Each row is a point on a landscape with many valleys, with its height.
A ball rolls from a point to the lowest of its 2 nearest points, and stops where none of them is lower. Distance is the straight distance between rows; heights are no part of it.
Z202 (h 344): [139  90 132 119  96  93  86 170 106  71 149 111 159 113 124 139 150 109
 117  84 122]
Z391 (h 181): [105 137 116 155 164  90 106 162 110 138 153  57 122 106 153 105 159 147
 158  71  78]
Z848 (h 398): [161 156 100 137 131 183 124  63 167 153 124 105 136  95 161 101 120 179
 147 169  66]
Z802 (h 351): [142 118 148 134  99 147 144 153  99 108 103 167 142 161 130 121 154  80
  99 153 154]
Z653 (h 359): [140 131 135 153 117  93 100 161 127  70 155 146 144  86 126 145 133 143
 143 100 114]
Z851 (h 45): [104 110 159  93 135 151  76 117 119 138 138 130 166  70 153 132  95 156
 162 157  55]
Z628 (h 586): [119 151 174 112 129 102  36 136  95 116 103 121 111 123  99 113 146 101
 124 142 154]
Z266 (h 154): [191 126  97 155 108 126  88  79 123  41 126 129 128 130  85 124 132 146
 126 166 157]
Z571 (h 215): [116  99 109  98 103 162 222 124 129 156 136 123 164 149  81 148  70  98
 106 143 134]
Z178 (h 502): [102  88 145 127 145 132 134 101  95 162 144 151 131 100 141 143 116 112
 109 163  95]
Z725 (h 347): [126 102 112  84 108 168 133  79 199 129 138 115 156  98 140 131  93 173
 131 159  65]
Z738 (h 445): [112 149  96 154 151 153 234 136 118 181  99 137 131 147 171 126 107 118
 148 126 142]
Z596 (h 231): [127 106 115 138 104 155 160  90 116 113 157 206  90 138  76 164  93 102
 108 147 166]
Z782 (h 265): [127 137  91 138 141 147 156 166 136 141 138 140 156 120 119 145  78 172
 178  75 109]
Z683 (h 358): [140 165 170 132 116 155 103 190  99 114  85 161 145 140 155 104 169 101
 148 128 176]
Z765 (h 289): [126 156 146 135 148 106 121 105 145 152 108  97  91 132 151 118 152 137
  98 143 151]
Z504 (h 408): [104 127 138  73 148 134 174 120 180 175 119 133 155  83 143 162  95 178
 144 171  34]
Z861 (h 93): [ 92  95  81 142 121 140 171  64 116 188 185 109  93 113 150 152 102 104
  99  92 129]
Z12 (h 616): [160 149  89 168 145  65 171 106 153 109 138  68  95 128 117 107 139 137
 113 103 120]
Z677 (h 199): [119 154 194  89 101 135  53 112 151 122 108  72 152  75 147  92 112 136
 131 129 116]
Z524 (h 437): [104 132 151 113 169 108 159 149 163 149 107 165 127  96 170 177  99 176
 138 138 111]
Z222 (h 60): [112 131 136  77 154 121  97 141 168 147 119 108 150 151 111 124 104 160
 135 157 110]
Z438 (h 322): [108 102 132  80 126 129 137 126 181 121 146 116 162  91 140 153  77 178
 132 114  83]
Z993 (h 267): [139 145 113 152 120 157 128 141 130 128 129 140 143 133 169 128 109 144
 131 113 152]
Z76 (h 470): [120 135 129 140 153 143 150 116  88 160 103 117 145 147 131  96 134 105
 143 170 100]
Z890 (h 235): [107  82 141 106  97 141  93 137 107 142 160 120 152 167 145 144 142 103
  83 105 151]
Z124 (h 613): [154 164 113 163 145  63 183 149 149  95 116 105  89 142 128 114 174 122
 120 113 149]
Z931 (h 240): [148 141  74 183 132 132 151 134 138 114 141 113 131 115 153 128 105 166
 157  81 121]
Z262 (h 573): [123 175 165 124 136 129  14 135 105 122 107 152  75 126 110  97 161 124
 154 116 174]
Z127 (h 241): [114 107 143  97 107 179  68 179 110 132 131 174 148 169 155 136 142 129
 125  99 174]
Z484 (h 377): [150 176 148 155 125 136 118 125 119 129  82 138  78 161 167  88 210  84
 111 128 202]
Z825 (h 662): [143 113  94 164 113 104 120 137  94 102 163 139  63 172  80 110 200  77
 123  94 161]
Z734 (h 523): [106  81 135 105 113 132 117  91 114 159 166 101 129 105 165 149 132 125
  85 128  98]
Z112 (h 128): [128  87 104 149 104 150 150  75 112 130 175 150 100 106 144 147 108 103
  95 115 141]
Z20 (h 403): [132 170 151 155 156 151  88 109 102 143  86 162  73 152 146 101 169  96
 139 170 194]
Z209 (h 325): [123 148 174 117 110 110  74 217  94  95 110 157 138 117 143 117 180 100
 158  84 154]
Z28 (h 494): [145 173 127 142 142 114 201 153 185 117  88 125 131 140 153 146 111 170
 126 131 142]
Z594 (h 645): [135 112  74 180 128 122 142 136  89 113 161  94 116 152  99 102 146 104
 154  70 125]
Z415 (h 311): [124 115 146 141 111 104 145 129 116 126 127 125 107 137 145 133 153  99
  97 124 138]
Z292 (h 633): [130 136  73 136 149  89 126 137 122 132 144  89  92 177  63 114 137 119
 148  87 143]
Z66 (h 162): [126 131 121 136 148  98  66 150 141 128 156  77 124  93 152 124 129 190
 157  78  95]
Z312 (h 608): [139 154 110 158 132  52 202 170 127  79 113 135  99 125  78 147 146 102
 124 104 127]
Z217 (h 134): [ 63 106 116  86 114 125 236 137 143 186 123 142 138 137  80 182  67 104
  98 120 153]
Z955 (h 270): [137 193 155 113 151 105 130  79 174 151  67  73 114 117 156  93 151 152
 104 174 124]
Z727 (h 151): [146 115  99 124 114 185 129 106 124 162 113 105 168 195 144  99 124 118
 112 134 152]
Z999 (h 487): [117 168 131 140 168 105 191 131 171 174  90 141  95 148 181 140 135 150
 119 152 147]
Z698 (h 478): [ 97 154 146 125 163 126 164 172 146 193 108 159 100 161 190 159 148 146
 136 118 175]
Z179 (h 480): [104 106 131 167 160 154 141 104  73 174 143 160 102  94 165 134 124 120
 155 151  99]
Z58 (h 217): [176 139  69 193 123 132 126 108 116  72 150 119 130 119 114 100 124 152
 160 111 115]
Z450 (h 394): [145 163 169 173 116 168 122 162 101 112  93 162 149 100 193 108 154 126
 149 125 145]
Z974 (h 374): [161 129 111 101 112 181 120  49 190 128 100  98 156 110 149 110 108 179
 111 178  93]
Z733 (h 142): [107 141 154 138 136 135  33 126 113 134 147 101 116  80 178  97 143 162
 142  84 113]
Z570 (h 625): [156 148  78 144 133  83 111 131 151 108 125  72 106 166 101 123 166 159
 127  75 171]
Z597 (h 121): [ 91  98 118 112 118 119 140 159 102 149 154 142 109 181  86 142 143  91
 116  89 156]
Z84 (h 545): [155 169 119 149 136 150  77 160 110 102  90 169  99 168 115 105 159 145
 165 131 193]
Z665 (h 175): [141  88 116 153 109 146 152 115  93  99 161 176 134 105 101 158 105  87
 114 134 130]
Z944 (h 316): [116  99 169  80 111  65 114 143 146  98 154  96 131 134  83 165 137 103
  69 128 127]
Z903 (h 524): [176 159 121 150 132 136 123  97 147  90 100  94 160 127 132  82 114 156
 132 165 127]
Z920 (h 500): [149 150 131 139 158 105 134 138 107 125  85 115 130 183 110 105 146 106
 130 152 142]
Z858 (h 64): [129 108  98 133 124 171 132  75  94 166 144 114 140 185  99  97 114 101
 117 158 127]
Z797 (h 219): [137  90  89 142 101 170 173  98  96 114 170 145 161 100  83 134  67 104
 137 115  93]
Z908 (h 166): [119 154 187 137 115 128  48 121 123 112 118 109 121  46 177 107 120 137
 153 116 115]
Z446 (h 230): [139 113 131  74 133 103  76 103 183  87 122 116 139  96  83 131 107 166
 137 184  68]
Z369 (h 674): [129 112 120 138 109 122 137 184  88 109 144 181  88 181  92 118 206  60
 125 106 176]
Z779 (h 297): [123 110 134 109 137 137 124 176 144 117 135 146 182 116 145 148  81 173
 143 113 103]
Z102 (h 555): [166 166 184 112 128  98 116 105 159  85  60 105 135  99 137 106 119 138
 111 174 140]
Z259 (h 277): [132 107 137  97  95 144  75 121 133 124 145 131 124 176 122 141 156 118
  78 110 199]
Z411 (h 569): [144 139  68 128 129 121 174  72 145 124 154  87 119 101  46  98  79 110
 135 126  75]
Z781 (h 451): [118 134 157 119 140 118 178 185 159 117 104 176 150 125 157 188 102 150
 131 129 150]
Z494 (h 560): [129 161 130 154 137 163  27 123 107 126 124 163  99 153 139 109 159 151
 155 119 200]
Z895 (h 542): [167 148 156 105 118 134 145 100 187  71  78 110 186  92 146 113 103 133
 123 193 104]
Z547 (h 296): [101 120 151 134 142 124  85 202  78 135 129 155 127 148 127 119 184 114
 159  90 145]
Z679 (h 425): [109 139 140 114 174  98 184 126 151 161 114 128 135  75 169 152 107 167
 157 146  58]
Z159 (h 288): [129 102 134  80 104 153 186 124 162 126 109 155 168 165  82 148  75 119
 102 178 138]
Z405 (h 141): [ 68  94 111 104 130 105 167 149 105 191 160 126 102 153 125 171 137 105
 113  79 145]
Z512 (h 228): [ 83  95 147  71 150  98 103 144 114 146 143 133 129 136  66 144 103 130
 125 163  69]
Z585 (h 554): [144 112  79 127 101 141 150  91 144 134 149  98 126 140  67 123  91 124
 122 123 122]
Z891 (h 103): [ 80 107 106 124 145  92 178 143 113 157 162 142  95 109 109 164 113 109
 145  82 122]
Z59 (h 164): [133 118  93 143 126 166 134 102  94 140 127 155 111 203  70 114 125  87
 120 159 178]
Z867 (h 284): [139 114 122 120  86 160 178 104 156 114 128 166 127 164  91 166  88 127
 102 136 181]
Z562 (h 287): [ 98 105 155  80 131  89  81 152 116 128 132 107 136 146 103 137 137 114
  93 133 114]
Z90 (h 466): [ 96 143 151 110 145 104 201 180 161 166 103 168 105 153 145 184 110 154
 128 129 167]
Z44 (h 202): [126 127 120 147 124 144 137 139 108 155 111  77 149 178 168  87 149 107
 107  97 140]
Z663 (h 436): [125 131 132 147 150 154 122  84 100 160 118 155 113 146 141 120 147  94
 121 165 155]
Z64 (h 232): [132 164 176 107 117 131 112 140 151 126 104  72 168 111 182 100 127 140
 115 133 109]
Z820 (h 318): [137 141 151 120  85 161  93 124 127 130 118 175 104 155 166 126 172 108
  84 126 216]
Z940 (h 600): [139 141 125 141 166  52 182 129 139 107 114 128  95 119  64 138 112 106
 138 154 111]
Z531 (h 653): [159 125  98 186 120 112 122 144  80 109 149 111 114 143 131  91 192  83
 132  88 140]
Z635 (h 395): [121 137 150 128 122 151 157 154  90 165  94 165 113 174 161 118 176  71
 113 132 172]
Z171 (h 266): [121 130 123 141 118 145 113 186  96 140 127 136 122 178 152 111 197 103
 133  73 159]
Z826 (h 457): [138 128 144 194 144 169 126  82  87 153 133 137 105  86 179 103 142 115
 126 166 108]
Z272 (h 52): [ 89  86 110  92 130 124 185 139 132 154 164 164 119 120  88 187  85 122
 111 111 128]
Z489 (h 580): [143 123  94 140 144  78 151 106 118 104 157 116 112  83  48 129  90 125
 142 135  64]
Z37 (h 190): [166 147 109 174 122  99  99  85 126  63 144 117 100 116 119 115 146 147
 130 125 148]
Z831 (h 290): [128 131 161 107  88 189  55 159  95 120 127 132 177 134 164  95 139 102
 126  97 165]
Z302 (h 378): [122 111 107  77 124 183 182  77 177 166 119 128 141  95 116 142  85 141
 139 175  35]
Z497 (h 259): [151 115 120 106 147 119 108 103 141 106 125 151 118 112  78 141  91 154
 133 175 109]
Z241 (h 354): [160 149 126 140  87 133 128 115 115 105 112 146 109 173 134 107 205  91
  88 120 198]
Z856 (h 254): [132 160 168  95 132 116 146 104 197 136  82  76 140  92 193 128 122 148
 104 163 108]
Z608 (h 568): [140 174 187 106 127  84  63  98 130 108  68  97 120 109 104 108 139 110
 126 175 155]
Z72 (h 525): [141 158 130 136 148 120 119 181 121 110  97 158 117 193  85 117 157 115
 145 143 168]
Z423 (h 620): [135 145  84 143 128  92 155 107 179 135 145  61  89 157 101 128 125 148
 106  90 155]
Z951 (h 427): [128 146 138 157 132 189  96  69 124 168 124 115 133  71 189  90 129 153
 138 165  85]
Z567 (h 264): [119 101 166  61 127  95  51  91 150 121 143 111 119  94  96 141 121 137
 105 178  72]
Z761 (h 210): [176 119  92 130 119 131 101  68 148  74 143 137 128 122  60 132  87 172
 148 160 116]
Z785 (h 388): [128 121 142 178 112 101 171 185  89 109 148 158 148  75 173 139 166 110
 149  79  99]
Z320 (h 234): [129 134 102 141 130 121 151 168 129 147 132  97 127 189 142 120 160 114
 138  78 153]
Z518 (h 372): [118 120 126 176 141  97 149 146 113 115 158 135 119  69 144 144 125 137
 138  90  80]
Z954 (h 295): [110  73 150  64 113  88 104 101 167 110 171  92 136 118  99 169 114 130
  81 150  96]
Z675 (h 323): [141 121 157 135  84 140  64 164 107  80 133 152 161 109 153 132 141 102
 114  98 140]
Z602 (h 183): [117  87 129  80 107 114 114 118 159  90 154 121 169  93  75 140  80 148
 140 159  48]
Z623 (h 591): [113 124 121 125 172  72 140 134 113 141 131 120  97 106  82 126 119 122
 141 140  79]
Z732 (h 537): [130  87 107 115 111 136 116  89 151 133 161 100 142 131 128 132 115 142
  99 129 117]
Z744 (h 120): [115  76 155  80 112 151  97 123 138 105 152 135 203  78 124 131  74 146
 157 144  48]
Z938 (h 426): [119 149 126 163 158 150 195 155 101 159  93 168 113 160 180 137 156 103
 156 143 167]
Z460 (h 407): [148 155 138 187 121 141 146 194  93 101 129 173 144  92 189 115 174 121
 164  84 134]
Z905 (h 184): [104  91 121 117 127 158  96 147  98 162 166 152 127 163 121 158 123 122
 126 100 152]
Z425 (h 258): [135 110 110 147 125 170 178 115 120 139 143 137 168 127 138 124  90 126
 146 121 119]
Z8 (h 152): [ 85 102 119  69 148 126 117 143 146 166 150 126 144 138  80 170  91 160
 134 137 102]
Z576 (h 507): [151 155 108 155 143 142 165 120 170 126 105 112 157 140 138 114  98 176
 156 153 119]
Z426 (h 108): [103 126 149 128 150 151  65 126 110 148 152 121 146  68 176 119 112 182
 167 115  87]

Call two points neighbours if one is among the 2 nearest of the other. Go from one point of each pair to the other, from neighbour to neighbour, staying as low as possible. Name the highest point that can't be avoided.
Z851 / Z858 => Z460
Z222 / Z272 => Z944
Z272 / Z861 => Z159
Z851 / Z266 => Z497
Z851 / Z861 => Z993
Z597 / Z272 => Z405
